Points, in no order, along strands that fork, close into loops and pass close to each other.
In the rows, 128 means zero.
Two points are linked if the straight distance between their rows is under 124. Some points are linked to none.
k409: [124  96  87 145 130  92  78  92 132 151 163 163 118 101 109 165 108 106
 151  69  80 112 126 189  91  94]
k807: [100  78 100 128  90 102  91 168 137  99  59 120 159 133  84 150 177  87
 131 139 133  94 147 105  92 127]
k48: [146 103 154 137 110 120 145 131 114  83  61 141  74 162  93 114 113  76
 175  90 135 114  93 145 167 115]
k46: [140 123 104 163 110 146 141 104 132 113 170 122 107 112  99 112 185  90
 137 117 142  91  91 243 142 127]
k53: [139 117 179 143 202 119 170  94  88 107 101 160 135  88 102 128 158 174
  79 164 158  81 183 132 121 177]
k753: [106 155 131 150  85 154 120 121 107  74 122 129  82  84 127 185 138 125
 118 119 172 108  87 214 146  67]
k472: [ 98 109 192 104 115 126 175 186 141  80  69 120 127 166 142 137 150 127
 136 126 179 117 107  77  95  79]
k718: [115 128 162 183 190 146 147  67 127 124 182 172 114 150 152 128 123 184
 112 156 130  90 187 178 165 162]
k338: [108 117  82 120  60 152  91 176 119 126  90 107 142 180 110 133 142  95
 124 163 115 141 142 105 155 137]
k257: [125 123 143 160 123 115  94 107 140 117 120 126  96 105  90 128 152 125
 143 130 128  84  92 200 135 132]
k696: [112  94  88 157  93 153 106 138 151 140 153 133 104 188 162 119 121 123
 152 119 123 101 153 137 162 109]
k169: [183 136  85  81 109 119 151 206 148 125 114 113 132  79 141 116 131 135
 173  94 160 166  96  88 135 116]
k939: [123  98 129 146 154 152 142 130 100 125 127 159 131 165 132 139 138 164
  98 156 137 109 216 112 156 148]
k121: [159 150 149 112 134 135 109 162  77 128  90 133 100 150  89 116 100 147
 135 160 126 138 164 127 182 162]
k892: [148  96 154 159 146 114 170  86 121  94  95 150  86 194  97  88 113  58
 164  94  97 111 102 151 158 146]
k725: [113 118 129 117  85 136 133 159 161  75  80 154 118 173 148 167 112 116
 119 110 136 151 141  59 130  97]
k578: [110 136  87 171 109 179 152  93 112  86 138 144 110 145 152 125 114 139
  73 148 176 127 163 125 185 127]
k66: [152 130 173  93 122 105 108 146 112 131  89 103 119 175  71  97 129  99
 161 153  80 124 121 132 123 169]
k11: [114 139 120 128  64 147  90 167  98 108  90 104 107 133  86 152 134 111
 107 155 134 129 109 145 153 107]
k131: [111 168 142 153 153 187 155 109 137 145 167 129 128 171 175 121 136 163
  98 186 139 130 144 138 184 158]
k710: [123  78  66 171 107 131 123 104 114 128 162 129 121 122 112 104 162  94
 134 103 133  81 133 195 123 109]
k419: [146 125 135  78 113 103 124 148  59 169 132  74 116 117  84 105 117  96
 120 122  90 149 116 134  77  80]
k767: [139  88 137 166 174  88 155  68 137 117 130 169 124 159  86  71 120  66
 140 103  92  86 130 155 120 179]
k172: [128 143 120  77  96 135 110 189  86 196 134  77 152  92 114 137 155 100
 141 125 105 151  97 158 100  77]
k707: [123 126  76 106 114 138 115 145 169 169 172 132 184 165 133  84 137 124
 153 156  84 143 126 104 141 215]
k101: [119 101 189 107 125 108 143 194 144 135  89 106 123 156 132 123 154 141
 177 124 150  81 102 120 105  90]
k609: [117 127 171 122 131 112  82 166 162 180 131 107 127 168 129 137 124 153
 172 137  91 101 137 130 118 137]
k914: [135 104 164 127 124 101 102 152 133 173 124 102 100 132 127 113 131 150
 183 101 120  77 121 162 114  92]
k530: [148 131 135 165 160 128 139 126 171 147 162 172 115 179 154  96  83 138
 177  96 113 128 144 129 178 166]
k729: [127 147 169 110 141  97 127 134 174 108 101 141 142 114 137 162 125 158
 111 127 131 142 135  86  91 137]
k822: [134 123 111 169 127 140 165 101 153  78 139 170  94 140 136 121 108 113
 141  87 156 126 100 145 165 112]
k458: [147 149 114 103 160 127 152 117 150 171 199  99 171 114 189  97 107 135
 132 130  85 197 130  76 101 150]
k106: [121 138  88  85  75 144 100 165 123 168 119 102 163 139 135 134 140 107
 116 156  79 169 110  99 115 143]
k549: [135 152 131 101 182 163 171  79  53 159 154  98 142 107 128 100 120 141
  71 170 151 165 165 100 123 131]
k203: [141 133 139 112 132 151 110 172 105 187 125 104 125 163 126 110 131 167
 160 158 128 116 158 121 158 150]
k962: [127 137 136 181 193 114 156  72 190 132 210 167 155  99 175 108 101 162
 134 110 134 114 145 123 116 167]
k213: [ 86  97 101 130 125 151  89 118 126 213 162 108 160 128 141 139 153 131
 114 131 109  93 146 149  94  93]
k882: [129 172 133  77 136 152 148 121 108 128 134  87 155  87 144 111 142 132
 119 171 141 181  81  96 131 151]
k404: [138 130 138 133 136 125 101 116  92 167 149  85  96  93 103 105 132 144
 154 125 133  90 110 189 132  98]
k681: [153 138 142 134 126 140 124 137 138 140 133 141  89 218 129 104  79 105
 171 106  91 152 124 122 189 135]
k411: [134 112 142 125 127 118  84 130 108 135 106 127 123 210  82 126 118  94
 132 163  64 125 170 139 137 169]
k450: [141 136 104  85  98 114 108 169 181 156 133 124 174 134 162 133 121 133
 150 126  85 181 119  62 111 156]
k439: [140 130 114 129 133 127 163 106 175  98 135 168 140 181 141 113 106  91
 111 105  97 178 121  82 129 156]
k748: [139 143  90 120 161 129 143 103 107 161 172 113 165  89 158 111 112 144
  96 137 134 169 161  85 108 135]
k44: [141 107 152 143 173  90 145  90 151 125 132 148 144 133 109  95 148 130
 126 122 117  96 145 130  97 180]
k688: [ 80 111 121  97  82 150 116 165  76 167 122 111 161 115 120 157 154  87
  88 129 112 132 117 146  75  62]
k531: [135 113  76 136 114 116 114 100 115 168 200 121 120 102 129 130 141 102
 133  82  98 113 133 216  98  90]
k476: [144 141 123 150 170  96 147  96 209 135 194 148 172  86 157 105 132 128
 140 109 103 143  97 127  91 159]
k19: [160 204 141 123 144 140 117 113 127 101 127 116 113 105 119 135  72 127
 137 136 125 204  75 117 181 158]
k635: [100 107 121 162 129 140 124  67 110  73 113 169  92 131 136 162 105 147
  98 114 162  89 164 153 123 108]
k33: [122 166 157 155 105 124  82 121 142  83 107 117 101  68  88 177 141 131
 125 138 145 108  61 199 150 117]
k868: [150 114 134 115 110 119 129 124 126 152 153 127  77 187 137 112  79  94
 168  82  71 149 128 143 131  78]
k863: [119  92 156 117 100 112 167 146 124  57  66 145  90 161 146 148 106 124
 142  86 172 120 136  85 118  64]
k267: [144 140 124  84 125 121 130 164 174 194 176  96 157 116 190 122 126 141
 168 118  84 180 110  94 101 114]
k258: [140 143 162  99 118 122 140 133 126 138 141 109 109 171 145 125  90 122
 125 121  84 165 130 104 111  85]
k950: [114 140  98 140 101 147 143  95 127 123 154 126 141 128 143 116 158  81
  79 146  91 165 110 148 120 125]
k980: [127  99 114 122 148  96 121 143 160 154 113 127 160  46 131 138 165 173
 133 100 173  94 134  98  72 117]
k579: [116 144 174 170 163 142 136  83 133  75 116 169 100 144 127 159 129 165
 100 149 151  94 164 157 162 158]
k503: [122  88  82 157 149  77  72 102 151 149 128 171 147  85 100 147 109 129
 137  67 115  90 153 135  96 148]
k791: [157 146 134  84 129 117 155 178 120 117  85 106 131  75 130 125 120 170
 143 124 193 151 106  59 121 113]
k850: [154 117 116 161 126 120 121 134 113 104  57 155 101 116  84 125 104 117
 160  85 165 115 103 127 187 146]
k553: [130 210 139 168 141 158 131  92 174  97 157 144 121 131 161 140  88 120
 118 154 115 186  65 143 191 175]
k110: [ 80  89  86 149  92 140  79 142 103 117  75 122 141 124  91 155 158 119
  98 146 163  72 162 126 124 121]
k385: [135 154 112 163 147 157 140 137 161 146 172 143 116 170 165  89 117 165
 153 158 154 110 129 135 197 179]
k337: [ 60 130 165 108  81 143 118 187 127 131  98 120 161 143 147 181 156 117
  93 147 127 133 104 117  82  78]
k675: [140 180 152  83 151 123 121 115  77 140 149  57 145  43 131 127 127 105
 125 152 104 200  78 123 105 123]
k401: [128 132 122 168 144 111 152  76 184  93 158 169 139 108 129 133 125 106
 122  95 122 139  89 145 115 135]
k726: [150 182 140 133 132 142  94 104  94 131 124 111  94 142  94 122  84 130
 122 152 114 154 118 156 173 140]
k576: [125 111 132 129 119 136 148 130 163 100 109 156 128 220 147 137 111 112
 111 127 110 151 178  73 139 134]
k142: [136 165 169 129 169 124 114  80  66 154 149  93  95 109  94 121 111 145
 106 157 114 119 134 172 122 128]
k366: [122 145 132  65 121 106 111 150 133 123  83 125 184  97 109 154 134 144
 102 149 119 156 139  53  69 161]
k482: [131 114 113 144 143  83  75 131 173 166 138 127 162  68 111 138 149 156
 148 112 130  91 120 139  89 149]
k256: [145 141 112 118 113 136 191 132 185 101 168 147 145 136 194 109 141  94
 123 113 109 190  98  96 123 122]
k919: [113  92 170 144 191 143 144 138  97 130 104 166 147 110 137 155 165 204
 107 169 169  76 207 118 147 148]
k27: [106 192 125 159 124 176 154  96 148 111 177 121 130 141 193 107 130 121
 101 187 122 168  86 138 176 168]
k738: [143 165 151 109 109 148 176 132 141 104 126 110 106 144 168 120 119 122
 112 133 127 184 100  94 142  93]
k827: [ 81  72  65 175 113 144 101  99 125 159 166 133 154 137 136 117 157 131
 112 123 145  68 167 148 120 119]
k302: [105 127 127  67 115 136 134 192 123 134  75 119 176 112 127 143 139 154
 111 147 176 143 127  47  98 125]
k308: [152 168 147  69 139  92 114 127  78 148 133  79 139  85 103 127  88 111
 108 136  76 195 114  98  77 120]
k136: [165 130  81  75  90 145 152 197 117 145 120  91 133 101 116  87 172 120
 170 126 165 144  72 119 151 128]
k327: [145 161 121  57 117 161 145 167 102 141 113  83 133 123 126  91 148 142
 158 176 160 153  60  99 163 151]
k233: [116 170 121 131  65 147 106 157  99  88 103 100 102  79 128 174 123 126
  98 138 168 152  91 151 159  69]
k993: [127 135 190 101 178 115 150 119 143 122 107 130 151 127 107 120 158 151
 118 162 126 116 142  94  90 177]
k494: [110 115 140 115  94 108 113 159 165 109 100 125 146 120 122 162 166 120
 114 124 123 122 110 112  85 107]
k321: [134 114  83 161 115 127  85 128 113 113  85 145 127 118  91 129 118 118
 121 117 157 103 153 136 164 153]
k189: [105  87  89 142  81 141  92 162 155 181 179 116 132 163 158 149 146 120
 156 106  93  98 139 169 117  81]
k525: [158  83 104 136 124 104 154 132 127  90  89 158 103  77 131 135 130 121
 156  56 179 107 122 126 121  94]
k765: [108  92 144 143 134 121 100 132  99 113  85 150 123 184 108 159 128 124
 121 152 111  88 210 136 150 140]
k533: [141 143 119 129 188 130 148  90  65 136 132 127 144  70  96 109 135 165
  85 156 171 118 178 124 129 163]
k690: [117  98  75 174 115 156 174  69 109  72 145 167 101 129 149 110 119 117
  98 103 176 106 139 144 142 103]
k840: [121 139 154 158 189 128 157  62 141 144 203 143 135 146 169 120 106 162
 103 135 109 129 169 140 119 144]
k68: [106 140 185 111 160  81 111 115  94  93  95 150 110  83 118 198  79 178
  92 115 150 107 164 115  72  97]
k617: [147  86 120 111 143  77 158 130 131 115 116 134 121  34 142 144 145 157
 145  59 185 105 133 116  69  72]

A fork is a point with three links, a tip a point with one. Leave the first point through the second and follow the links. Name the first fork or tip that comes.
k533, k549 => k257
k308, k675 => k729
k106, k450 => k66
k302, k791 => k494
k101, k472 => k726
k553, k27 => k914

A piece is two or more points that can be reached from each other along the links. Count, over all rows, the pieces, the separate loops (a circle has one, a figure eight two, a Y none), the forks (points with three links) and the tips (points with one).
pieces => 3
loops => 5
forks => 8
tips => 4
